Points on a hilly landscape, in no order, each with its height.
From any point a climber steps to the highest of the 2 points nearest to it. It stops when none of these is higher. Distance is the straight distance between rows; heights are no part of it.
k_701: [-16   7 -36 -27 -32  25 -27  21 -18 -50  67  -7   0 -13  -5  12 -52  -2
 -23 -31  -8 -62  36 -23   1 -43   0 -20 -18 -10  39  40   7 -23 -16   6
   3 -32]  height 173
k_52: [-23  69  -7  -4  56  64  59 -17 -33   1 -70  24 -16 -18  -2 -55  17 -22
  -3   1  -1  52 -58  44 -10  61  -6 -13  -1  52 -26  17  -2  12 -26  32
 -21  16]  height 581
k_990: [ 43 -11  -9   3 -50  17 -13 -19 -41 -42   4 -17 -33  47  44  -6 -63  60
  38  -5  50 -66 -29  51  -1 -78 -66 -47 -50 -25  -2   8   4  -5  -8 -20
   4 -15]  height 97
k_123: [  35  -13  -32   -8   -5  -17  -12  -33  -23   14   -6   -8   -1   42
   23   28  -33   47   16   11   11  -34    1   50   18  -58 -100   -3
  -54   -8  -25  -17   -1    7  -34  -15   34  -24]  height 107
k_414: [-34   9  18   2   7  63  15  47  66  27 -22  68  14   7 -54 -61  34 -31
  -6 -10  17  11 -39   9  -7  23  56   4  50  38 -20 -49 -19  -5  23  10
 -28  49]  height 298
k_371: [ 19 -43  10  25  28  44 -24 -60  -1  12 -32  65   7  53 -13 -41 -10  -8
 -15 -31  49  56  29  -5 -30  19  12  39  23  32  -9  11 -14 -11  -2   2
  17   1]  height 312
k_450: [ 36   9  40  11  51  32  83   5  16 -24 -56 -14  14  -8  42 -22  23 -33
  36   5 -70  67 -20   3  38  18  42 -21  54 -35   2 -10   9 -14  -1  20
 -61  68]  height 690
k_137: [-15  32  35  -3  73   2  40  32   0  27 -65  14 -13 -51  40   7  29  -8
  47  26  19  49 -64  35  -3  36 -14 -16  19   4 -30  35  -3  53   4  16
  36  11]  height 648
k_353: [-10 -10 -53 -49 -37 -74  43  -3  -5  15  -4 -11  41  39 -20   1 -47  45
  24  29 -68 -33  21 -23  69  17 -31  24 -10  11  -8  -8  12  -8 -55  -5
   6 -24]  height 112
k_736: [-21 -14   7  28 -14  36 -28  30  55  21  -7  80   8  23 -53 -77  11 -24
   2 -18  15  22 -18  -7 -14  30  69  36  32  42 -15 -41 -35 -18  32   7
 -15  38]  height 328
k_561: [-36   7  -1  23   8  55 -31  25  54  24 -28 -13   0 -22 -26 -30  59 -49
 -58 -22 -14 -29  48 -13 -42  50  45  -2   9   8 -30 -24  18  -7  21  -4
 -30  28]  height 231
k_983: [ 21 -33   2  30 -26  37 -61 -70   6 -46 -16  18   0  58 -38 -36 -20  24
 -23 -16  52  21   9   6 -32  27  19   9  -2  57  10   9 -44 -27 -10 -44
  15   1]  height 413
k_175: [-18  -8  10   7  46  10  -6 -48   7   5   6 -21  -1  33  -2  73  44  25
 -37  10 -11 -11 -32  20  18 -31 -23 -55  -9  26   8  -6  -7 -12 -28 -41
  37   8]  height 205
k_719: [ -1 -43 -28  64  12  33  -8   9  52 -14 -22  64   5  18 -24 -62 -15 -43
 -10  -9  -5  34  20  -8   2 -10  58  68  33 -13 -22 -22 -43   2  24   1
 -29  10]  height 409
k_879: [ -5 -36  48  24  21  47 -36 -53   3  11 -35  72  10  56   0 -32   5 -10
 -13 -47  47  46  -2  -5 -11  35   7  -4  29  57 -12   1  -1 -30  -1   8
   7  22]  height 271
k_677: [  3 -19   0  34  63  12  12 -53   1  -6   6 -11  14  30 -23  29  29  12
 -51 -20 -36  18  32  -2  12  10  22   7  21  25  11  -6   7 -36 -24   0
  19   6]  height 293
k_625: [  7   3  13  14 -30  14 -48  -6 -24 -39  63 -20 -15 -17 -12  22 -30 -19
 -12 -30  23 -26  23 -10 -16 -22  33 -29 -10   2  45  39   2 -35   8  21
 -15 -26]  height 182
k_926: [ 45 -24 -33 -45 -36 -24  11  22 -45   5  21   1   7  29  36  -6 -66   7
  24 -18  41 -49  -3  59  -6 -68 -95 -25 -37  -6   6 -56  21  26 -20  15
  -6 -52]  height 126
k_648: [ -6 -32 -49  40  39  28  -7  10  34 -16 -19  22   7  10 -37 -46  24 -28
 -24   4 -23   6  47 -16 -29  13  55  74  19 -29 -23 -29 -25  11  27 -23
 -14  11]  height 465
k_676: [ -8  15  68   7 -41 -23 -37 -17 -16  36  10  46   4 -14  13 -32 -15   5
  31 -17  74  25  -4  -9 -53  24  23   4  29  -1   5  31  -8 -16  22  51
  22   2]  height 445
k_763: [ -9  83 -27  12  55   7  68  32  -3  23 -26 -29 -50 -20 -13  -1  52  12
 -16 -16 -56   3 -42  16 -14  38 -12 -12 -25  23 -14  12  14   9   8 -10
 -11  20]  height 483
k_115: [ 39 -22  -2   5  -1  24 -31 -42 -14  -5 -27  43  14  30 -17 -51 -50   3
   2  17  62  72  35 -18 -30   9   9  65  29  -2 -13  21 -33  19  21  -6
  19   2]  height 317
k_185: [-25  16 -34  -8  11 -34  12  50  51 -10  18  13  21   0 -17  22  35 -10
 -11  27 -66 -27  15 -62  42   6  11  17   6 -47 -20 -12   2  18   4  -7
  -7  35]  height 38
k_458: [ 31 -29 -39   2  38  12  15 -24  -6 -34  20  37  24   1 -28   8   5   9
   0  50 -15  35   9  -7  14 -42  24  50  28 -17  11   3 -44  24 -15 -24
  17  52]  height 151
k_794: [ 24  -2  -6 -20 -53 -23 -29 -36 -39 -25  59 -20 -36 -18 -22 -14 -49  15
  24   9  59  -4  -5   8 -37 -36  -1  -4 -33   1  16   5 -44 -21  14  15
  24 -16]  height 96
k_688: [  8   0  15  -6  -3 -41 -33 -18 -22  26   8 -32 -19  14  36  17 -18  11
  49  29  74  -1 -16  32  -3 -69 -78 -20 -48  -7  13 -60 -14   6  11 -15
  36 -27]  height 140
k_335: [  0  29  15  53 -11  25 -17   2  29  21  -5  -7   2 -38 -19 -36   7 -49
 -16 -54  10  17  21  -2 -12  22  49  25  11   1   8  -5  33 -26  12  39
 -78 -21]  height 206
k_908: [ -3  11  51  23 -54 -40 -18   8 -19  12  37  48   0 -20   5 -42 -29 -15
  35   7  54  31 -27 -26 -13  -6  36  31  27  -9   7   3 -26   4  40  45
   8  23]  height 407
k_923: [-30  46  47   8  49  12  28   8 -28  28 -78  30 -32 -23  16 -18  14   2
  38  -9  48  19 -78  47 -29  48 -25 -37   4  40 -42  34 -25  58  -2  24
  41   9]  height 735
k_898: [-18 -18   8   5 -71  -7 -62 -43   9 -27  33   3  -7  21 -35 -35  -8  42
   7 -14  33   0 -44   3 -50  21  28 -31 -13  51   9 -11 -67 -30  11 -31
  26  22]  height 546
k_377: [ 12 -25  27  -6  58  24  71   8   8 -10 -33  -7   7  10 -43   5  67   2
 -26 -30 -86  13  15 -10  -5  -4  73 -13  34  17 -19 -45  50 -20 -12  -9
 -33  38]  height 599
k_32: [  7  30  40   3  66 -20  40  10   3  33 -19 -16  10 -35  30  19  41  -9
  29  43 -14  54 -30  13  24  32  -6   1  22  -1  -9  18  20  23  11  38
   9  25]  height 682
k_755: [ 29  21  15 -28 -27 -30   7  28 -18  31  27 -31   4 -33  24  17  -5 -16
   9 -31 -43 -14  16 -42  25  30  -2 -20  -9 -24  36  38  51 -12  -7  38
 -54 -34]  height 130
k_180: [ -8 -37  -4   3  49  15  60  23  29 -16 -34  -4  16  22 -35 -21  61 -15
  -5 -20 -88  -7  48 -31  11  -3  75   1  42 -29 -29 -45  44 -11  -3  -6
 -32  34]  height 572
k_928: [ 17  -9 -39 -18  20 -33   3 -15 -17  33   8   2  18  26   4  36  -8  39
  21  25  -3 -21  -3  28  37 -80 -78  -5 -46  -9 -10 -40 -12  11 -41 -26
  38  -6]  height 114
k_628: [ 12 -24  35 -10  84  -6  36 -35  -3  13   4  -3  -2  -2 -13  57  55  13
 -27   9 -20  26 -41  17  20 -19   8 -44  15  34  12 -10  11  -1 -30 -15
  20  32]  height 234
k_496: [ 15 -17 -43 -53 -57 -52  26   6 -31  15  15  10  32  24  45  -1 -60  20
  11   3  12 -37   0  51  13 -55 -81  -3 -31   4  -4 -25  30  30 -42  15
 -19 -67]  height 123
k_331: [-21  14 -42 -15 -33 -29 -25  33   4 -15  48   9  -8  -6 -25   5  -1 -10
  12  55  -2 -27 -15 -17   2 -42  14  49 -20 -27 -15 -37 -50  26  41 -22
  22  31]  height 55
k_616: [ 25   0 -25  38  -1  -2   0   2  -3 -29  10  17  12   3 -15  -7 -10 -18
 -14  34 -29  30  43 -27  28   4  11  75  13 -41   1  11 -27   7   6  17
 -22   7]  height 495
k_916: [-35  16 -12 -27 -46 -25   8  47   4   1  48 -31 -11 -18  27  40 -31  -2
 -16 -40  -7 -41 -15 -22  16 -26 -18 -43 -33  -6  31  21  43   5   5 -26
  -3 -46]  height 163
k_889: [ 21 -32  14  46  35  10  17  -5  21  -6 -19  31  48  -4  35  -5  10 -31
  31  27 -20  67  31 -21  32  31  14  38  45 -27  -4   0   2   1  12  47
   1  39]  height 332
k_31: [-17 -10 -76 -52 -60 -60  55  23  18  -5  -6   4  42  12 -11 -20 -56  50
   7  34 -65 -43  26  -7  38  -7 -28  46 -11  21 -32  -3   0  17 -53 -17
   3 -26]  height 115
k_498: [-22  45  65  23 -28   3 -12  -3  10  35  -3  26  -3 -15 -15 -46   1 -20
   3 -31  58  21 -44   5 -19  37  30   5  21  37   8  18 -12 -20  20  38
  -6  19]  height 491
k_994: [  7  -8  17  27 -16  -7 -48 -89  -6 -19  -7  -9 -36  46  25   8  -4  33
  38  34  67 -10 -50  39  -2 -40 -47 -34 -43  14  -4 -23 -27 -18  -9 -36
  43  11]  height 161
k_682: [ 15   9  12  40 -16   9 -42  -2   0  -4  30  -6 -12 -29 -22  -4  -8 -33
 -14 -38  17   1  30 -19 -33   7  51   3   0  12  34  24  16 -41  14  41
 -43 -25]  height 193
k_120: [ 22 -24 -36 -70 -37  -5  -2  -5 -48 -19  37 -10  19 -10  27   8 -78   4
  -1   1  -8 -43  40  11   8 -29 -50 -20 -33  -4  17  39  19   6 -33  35
 -11 -55]  height 121
k_711: [ -6 -42 -22  27  47   9  29  37  46 -31 -19   3  11  28 -24 -20  51 -24
   1  -5 -86  -9  56 -33  13   4  63  25  36 -63 -30 -40   3 -11   7  -6
 -40  26]  height 552
k_816: [ 21 -17 -13  49  17  19 -12 -15   1 -16 -24  76  17  27  -6 -45 -33 -30
   7  11  25  66  23 -25  -6  -2  33  76  43 -21 -16   7 -30  15  16  22
   3  21]  height 358
k_447: [-12  -3   3   4 -60 -24 -47 -11  14  -4  31  42  -6   5 -53 -67  -4  20
   0   0  27  15 -30 -22 -44  13  58  29   8  35   2 -25 -60 -23  22  -6
  26  21]  height 454
k_316: [  7 -18 -21  28  22  29 -24 -42   2  -7   3   7   8  24 -31  17  22   4
 -44 -22 -15   9  22  -8 -15  10   8  27   9  28  21  -5 -13 -27  -2 -20
  15   1]  height 322
k_60: [ 22 -42  27  35  31  34  30  -3   8 -24 -25  54  42   8  32 -14  13 -43
  22   2 -46  79  28  -5  31  -3  34  15  57 -33  -6  -5   5   9 -12  41
 -19  55]  height 315
k_173: [ 26  -8   6  10 -58  18 -52 -61 -16 -55  16   3 -24  25 -30 -37 -44  34
   0 -19  53   4  -5   6 -55   6  35 -12 -21  40  21  18 -58 -33   5 -27
  17  -1]  height 472
k_15: [ 13 -22 -43  16  33   0  16  31  22 -36   0  15  35  27 -30  -5   8 -25
 -15  24 -78   8  57 -30  26   8  34  60  11 -63   7 -10 -28   3  -6 -18
 -24  21]  height 522
k_30: [ 70  -7 -34  -8 -37   6   8  -7 -23  -9 -21  -7 -20  47  45  26 -62  61
  11 -16  31 -62 -17  62   2 -66 -92  -5 -53 -16 -20  14  -5  10 -31 -15
  12 -23]  height 102
k_913: [ 15 -19  12  -4  64 -27  21 -36  -1  19  33  21   3  -6  -2  38  33   6
   9  43   2  41 -20   3  33 -33  -1 -16   6   7   9  -4   0  17 -20 -11
  35  30]  height 207
k_953: [ 16   3  16   7  50  52  87  18  41 -29 -38  -9   5   7   6 -45  56 -29
   6 -20 -82  49  -1   1  22 -15  65  -5  53 -19 -25 -43  15 -22   1   5
 -78  56]  height 656
k_176: [ 16 -20  -9   7  44  -8  22  -9  10 -24  23  46  16  -1 -27  27  33 -18
  14  35 -22  35 -17 -12  36 -30  40  24  29  -7  15  -6 -14   1 -12   4
   5  55]  height 178
k_86: [ 29 -58  19  -6  42 -18  29 -20  -7   9 -31 -18  47  13  11  24  23  10
  47  63 -60  38  53 -22  27  68  17  17  31 -28  -4  -1  27 -10  -9  49
  22  -1]  height 740
k_568: [-10  -6  -6 -29 -37 -61  17 -18 -16  26   1 -25  23  24  12  33 -32  32
   4  -1 -59 -16  18 -25  64  29 -30 -23 -14   7  -2   9  21 -17 -45   4
   6 -43]  height 109
k_826: [ -6  -6  45 -17   1 -11   1  14 -29   7  21 -52 -33 -33  55  42 -15 -16
  22  -8  21 -16  -6   6   4   9 -25 -59 -17  -8  55  57  38   3  15  26
 -24 -32]  height 138
k_336: [-13  49  -9   1  44  20  31  40  38  18 -17 -12   4  -5 -28  -4  70  -8
 -31 -16 -64   3   5 -31 -11  33  38  13   7 -15 -24 -17  28  -3   7  -5
 -28  35]  height 540
k_518: [ 14 -45  -6  37  24  51 -34 -69   3 -33  -7  22  -5  53 -32 -24  -2   1
 -33 -28  19  35  25   1 -22  26   5  32   6  55  11   1 -33 -32  -3 -39
  17   5]  height 367
k_242: [ -1  -5 -23  -4 -36  23 -25 -15 -29 -49  34 -15  -4  25  41  32 -37  42
   4 -10  19 -59  -8   2  38 -55 -24 -64  -5 -27  32  46  36 -13 -21   4
  -9 -45]  height 89
k_608: [-42  20 -11 -24 -26 -23  25  79  -2  13  15 -39 -17  -9  42  37 -24   9
  -8 -54  22 -28 -36  15   5 -35 -38 -62 -29   9  35 -13  33  29  28 -59
   4 -43]  height 159
k_576: [-25   0 -13  22 -17  27 -31  18  40  17 -22 -31   4  -9 -26  -6  43 -36
 -58 -48 -41 -48  57 -41 -38  41  34   4  11 -11 -26  -5  35 -13   8 -15
 -27 -12]  height 220
k_647: [ -5  -5  48   4 -10 -31 -36 -48   3  11   5 -27 -36  33  31  20 -21  14
  34  24  83   3 -32  35 -15 -48 -58 -40 -36   7  15 -36 -29  -3   6 -24
  40  -9]  height 149
k_202: [-24  21  49  21 -55   1 -24   5   8  10  19  -2 -26 -18 -16 -16  18   7
 -15 -36  41  -5 -59  13 -27  22  37 -42   4  60  34  19 -25 -27  25   2
  -6  10]  height 535
k_728: [ 12   5  40  -4 -47 -39  -4   1 -24   4  44   6   1 -49  15   9 -26 -23
  40  43  50  22 -11 -12   0  -1  11  25   7 -21  21  16   5  16  47  56
  -5  -7]  height 380
k_975: [ 36  16 -39 -47 -42  14 -18  -5 -54 -29  45 -18 -19 -16 -31   6 -77  22
   4  -6  28 -33  20  18 -27 -44 -23  16 -42  -9   9  18 -31  -2   4  -7
   9 -35]  height 110
k_275: [-12   4  18  50  21  51  12  -9  48  25 -18  18  13   8 -16 -44  22 -39
 -20 -46 -13  46  13  -4  17  13  43  36  35  11 -30 -35  23 -19  20  23
 -64  -6]  height 219
k_533: [ -8 -10  -5  24  -2   2 -37  -5  14   8   7  67   3  24 -49 -57   6  -1
  -6 -10  30  34 -12 -19 -19  17  56  38  20  37   0 -29 -40 -10  14  -1
  15  34]  height 381
k_14: [ 32  -7  24  -8  42  38 111  19  13 -31 -45  -3  12  -6 -18 -15  68  -5
   0  -1 -75  45 -12   6  -5  -5  71 -17  56  10 -13 -45  35 -17 -15 -10
 -76  47]  height 631
k_621: [-13  -5   7  20  26  -5 -34 -64  13  -9  12 -10 -25  42   4  38  31  28
  15  22  26 -20 -57  40   5 -46 -31 -38 -24  33   7 -25 -31 -16 -10 -57
  42  17]  height 180
k_650: [-14 -31 -39  28   0  41 -47   5  30   2 -22   5 -13 -11 -43 -41  26 -31
 -48  11  10 -10  55 -31 -56  28  45  53  10  -5 -16 -25 -18  -2  24 -35
   4  15]  height 456
k_266: [ 15 -20  -1 -33 -27 -41 -20   5 -40  23  21 -12  -3   2  28  10 -43   8
  34  23  59 -21  -9  52   3 -59 -83 -18 -31 -14  12 -58  -5  18   7  -1
  14 -43]  height 133
k_405: [-19 -25  60  -8  -3   0 -26   9 -24 -25  29 -58 -39 -14  64  28 -25  -1
  30   6  77 -36 -30  22 -14 -38 -27 -85  -2 -19  45  46  23  10  35   8
  -7 -31]  height 143
k_58: [-17   4  44  -8  42 -36   7  28  13  22 -45 -48 -26 -59  58  30  28  17
  46  19  26  12 -35  32 -26  40 -48 -24 -21  -7   1  22   4  53  31   9
  16 -62]  height 565
k_482: [  7  40  21  15  42  -4  26  17  27  29   9  -6   1 -16 -19  13  51 -14
 -20  -3 -39  25 -10  -1  18  17  31  32  10   1   3  -5  20  -7  16   9
 -23  24]  height 576
k_588: [  5  24  36   5  51 -42  26   4 -15  45 -10 -28 -11 -31  26  38  23   5
  10  18  -1  33 -20   2  31  25 -30 -13   3  -9   6  23  10  19  24  15
  10  -3]  height 647
k_535: [  6   2 -49 -18 -42 -14  13  14  -9 -19  -1 -19  42   0 -40  11 -42  28
 -29 -12 -60 -32  65 -35  10  17 -11  40  -3 -21  -8  18   2 -19 -43 -23
   2 -52]  height 542
k_691: [-32  17  30  11 -24  -4 -23  11  23  25  21  -9 -27 -15 -31   7  28  -1
 -11 -13  26 -12 -43   1 -31  25  27 -11 -11  66  19  -6 -24 -22  31 -21
  19  26]  height 579
k_667: [-37  58  11 -10  53  42  26  -9 -48  17 -87  32 -27 -22  18 -43   8 -17
  25   4  42  35 -68  53 -26  66 -20 -27  13  46 -43  24 -15  37 -21  37
  24  10]  height 654
k_952: [ 28  -7 -49 -51 -53  13   2   4 -41 -30  26  -6  -2  -4  17   8 -85  30
   7 -19  16 -59  11  33   5 -46 -56 -10 -38  -5  -1  32  -4   3 -30   3
   4 -46]  height 118
k_198: [-18  84 -27   2   8  28  49  45  18  13 -28 -50 -37 -15   2  18  38  19
 -36 -48 -68 -28 -10  -9 -26  58   3 -20 -34  17 -20  32  34   2   4 -16
 -23   4]  height 494
k_299: [ 12  -4  -7 -59 -32 -25 -11  34 -18  -8  55  -7  11 -31  11  -4 -33 -20
  -2 -25 -44 -28  36 -50  35  15   5  -7 -20 -20  28  44  38  -6 -16  32
 -43 -52]  height 127
k_255: [-50   7 -43 -17 -41  -5 -21  13  -1   4 -26  -4  -3 -21  -4 -27  -5 -15
 -52  -6 -26 -43  75 -48  -7  25 -13  33   6 -54 -43  21  13   6 -50 -40
  27  11]  height 573
k_270: [-32   3   1   4  18  33  -1  29  61  23   4  33   2 -26 -46 -22  57 -20
 -26   4   6  -3  -9 -10 -19  36  53  10  21  46 -18 -39  -4   4  26  -8
   2  66]  height 270
k_584: [ 14  -5  29  21  -2 -11   0   4  15  10  -9  13  37 -21  32  15  16 -21
  46  43   5  44  18 -13   8  48   8  38  34 -32   7  12  21   7  18  61
  12  -1]  height 351
k_64: [ 32   4  23 -11 -32 -25 -13   9 -12   8  33  -4  13 -53  18  14  -8 -33
  33  36  22  24  23 -27   2  22   7  16  -2 -23  16  32  31   4  22  58
 -22 -17]  height 368
k_394: [-29 -18   9   5  30  46 -24  24  51  30 -22   3  -4 -18 -46 -35  60 -51
 -47   2   2 -21  17 -21 -25  51  53  -3  10  29 -39 -35  -6   2  26   1
 -17  72]  height 247
k_623: [-21  33  14   7  12  -8  -8  11  14  31  27  -8 -11 -18 -24  32  44   1
 -28   2  -1   5 -32  -8  -7  12  16   1 -12  44  10  -6   3  -8  24 -11
  10  22]  height 636
k_303: [-24   1  19   5 -17  -4 -26   4 -23 -14  21 -43 -39  20  52  35 -17  16
   7 -11  56 -42 -55  26  14 -60 -28 -84 -11 -20  45  17  29   5  16 -32
 -14 -41]  height 147
k_343: [ -7 -20  42   2   9 -22 -23 -26  -1   7 -20 -51  -8  -2  65  56  -2  17
   9  27  33 -19 -11  12   4  -5 -77 -55 -29 -27  13  13  12  16  15  -7
  30 -44]  height 587
k_465: [-52   0 -30 -16 -47  25 -70  -3 -23   8 -16  -1 -24 -13 -20 -21  -5 -22
 -59   2   1 -56  60 -42 -33  16  11  13 -10 -23 -32  10  -4   5 -24 -42
  25  22]  height 548
k_49: [  1  11  -3   2 -55 -44  -9   0 -26 -24  55  13 -16 -11 -22 -15 -41  -6
  18  48  30  10 -23  -9   4 -40  10  49  -8 -15  13 -23 -49  12  53   5
  20  12]  height 70
k_290: [-32  61   0 -19  -7   1  19  52  41  32 -23 -31  -4 -23 -13  13  51   4
 -41 -42 -58 -33  10 -41  -9  51  10  -8  -6 -10 -31  11  34  11   5 -11
 -15   9]  height 515
k_321: [-32  14 -42 -17 -12 -24 -13  46  30 -21  31  16   9  -5 -12  10  31 -13
  -8  48 -22 -33  15 -45  15 -16  13  40  -6 -55 -20 -18 -23  24  17 -23
  15  33]  height 44
k_166: [-24 -14 -37   6 -30  29 -71  -5   1   3 -12 -10 -22  -9 -44 -36   4 -38
 -44  -2  21 -44  64 -19 -59  28  43  18  -9  -6 -15 -10 -24   7  10 -43
  18  21]  height 506
k_219: [-16 -20  54 -11  24 -39  -4 -10  26  21 -32 -42  -1 -33  54  59  22  16
  30  41  40   0 -18  20 -26  22 -60 -34 -17 -15   5  10   5  27  14   3
  32 -49]  height 564
k_407: [ 10 -14 -71 -66 -61 -54  42  25  -6  11   9   7  36   6  22 -11 -64  37
   0  14 -15 -44  -6  34  26 -36 -65  39 -26  14 -25 -26   3  26 -43  -7
  -6 -51]  height 120
k_158: [ 22  -2 -13   4 -37  16 -29 -54 -49 -28  16 -22   3  25  22  43 -36  28
 -10 -10   7 -38  20  -1  19 -22 -47 -23 -23 -24  21  61   6 -20 -24  -1
   8 -40]  height 86
k_797: [-29  15  -8 -23 -29 -31  -8  56  -7  24  24 -32  -9   8  32  37 -21   9
   3 -32  29 -28 -30  32  19 -62 -61 -42 -35  10  30 -60  27  11   9 -55
  13 -39]  height 155
k_41: [ 13  -1 -36   9 -53  28 -29 -20 -20 -54  28  -7 -20  40  23  15 -45  60
  18 -15  41 -65 -26  27  19 -87 -31 -38 -25 -28  -1  16  25  -6 -17 -18
  11 -17]  height 93
k_571: [-37   7 -26  -2 -41  16 -40  37  23  -9  -7 -15  12 -16  -7   4  16 -23
 -53 -51 -31 -56  56 -54 -32  28  32  -5  -8 -31 -15  21  41  -9 -16 -15
  -6 -17]  height 213
k_900: [  6 -21  46  17  75  17  26 -41  -3  -6  -9  -4  -1  23   3  40  48   5
 -47 -16 -26  31 -17  15   6  30  18 -25  27  48   2   3  10 -23 -18  -2
   9  17]  height 265
k_26: [-18   9  22   1  -8 -26 -24  25 -27   7   1 -50 -30  19  48  38 -22   9
  12 -14  61 -24 -41  45   5 -68 -78 -67 -18  -7  47 -35  12  13  10 -47
  -3 -50]  height 150
k_581: [ 19  23  28   6 -13  -9  -2   9 -25  21   7 -46  -8 -38  41  39   3 -12
   7 -27  -6   1   7  -6   9  30 -13 -36 -16 -12  41  54  33 -10  15  40
 -25 -22]  height 134
k_760: [-38  23 -12 -32 -44  -3 -14  60  11 -17  56 -13  -6 -41  -9  30 -13 -16
 -16 -33  -6 -59  15 -36  -9 -10  11 -21 -22 -19  17  31  38 -10  -1 -11
 -10 -24]  height 167
k_441: [ 16  -9 -42 -72 -51 -30   7  18 -31 -25  48   2  17 -14  12 -13 -70  -3
 -11 -15 -40 -45  44 -38  31  -5 -18   0 -20 -12  13  55  21   4 -40  30
 -30 -59]  height 125
k_196: [-17  10  32   6  31 -42   3  -5 -18  44  -3 -44 -25   1  32  67  14  23
  -7   1  15   9 -34  14  31 -21 -54 -45 -23   1  11   3  10   9   8 -16
  21 -28]  height 612
k_611: [ -7  -3  47  44   6  45 -15 -20  30  42 -21  47  11  29 -15 -40   7 -29
 -17 -55  19  48   1  10 -10  32  21  10  30  48 -13 -22  12 -26   2  29
 -28   5]  height 239
k_810: [ 25   7   8 -17 -63 -41 -25 -34 -44 -19  57  14 -22 -18 -22 -42 -60  23
  39  18  57  26 -24   5 -34 -31   6  25 -11  -2   4 -10 -60  -3  29   1
  24   4]  height 84
k_416: [ 31 -12 -58 -28  30 -26  25 -12 -19  12  22   8  38  18 -24  30  -4  34
  23  54 -21  -4   1  19  47 -74 -43  13 -17 -13  -6 -22 -19  20 -41 -13
  30   8]  height 122
k_128: [ -8   7 -63 -23 -37   5  -3  26   2 -25 -30 -11  29 -12 -24 -20 -35  11
 -49   0 -45 -46  76 -25 -16  15  -2  50  -4 -40 -25  31  -5   1 -41 -54
  19 -34]  height 554
k_439: [ 32 -41  35  -6  51 -17  48   5   7   5 -37 -20  52   2  35  31  38  -3
  57  64 -62  46   3  -7  34  60  22 -10  49 -40  -1  -1  26   6   3  46
  12  25]  height 776
k_754: [-11  28  37  -1  64 -14  25  16  14   8 -68 -11 -19 -62  40  22  29  23
  52  21  18  30 -41  42 -14  51 -37 -11  -3   4 -25  35  -7  42  11  23
  33 -27]  height 604
k_258: [ -4  70 -14   9  68  10  62   2 -24  16 -36  -4 -51 -29  -2 -18  39  -6
  -6  -2 -23  35 -52  43  -5  41  -8   3  -8  54  -8  13  -2  15 -19  19
 -21  24]  height 523
k_888: [ 34 -16 -57 -20  28 -17  20 -17 -23 -16  20  11  37  19 -32  26 -10  19
   1  62 -37  11  14   5  43 -41 -17  45   7 -24   4  -4 -38  22 -27 -20
  10  20]  height 132
k_822: [ 31  19  39   1  59   3  57   0   4   6 -36 -17  21 -20  37  11  30 -17
  38  27 -56  60 -12  -2  43  39  15  -7  44 -22   1  -2  19  -3   5  40
 -18  49]  height 729

Call two points neighbours if one is among the 2 nearest of the other. Go from one point of each pair to the other, from neighbour to neighbour, staying as high as possible. Name the lowest point that can't be avoided.
k_923 / k_439 => k_219
k_255 / k_898 => k_371
k_255 / k_648 => k_650
k_623 / k_822 => k_763

For each start below, name the point where the climber stops.
k_676 => k_623
k_913 => k_898
k_377 => k_822
k_889 => k_623
k_926 => k_898
k_219 => k_822
k_763 => k_923
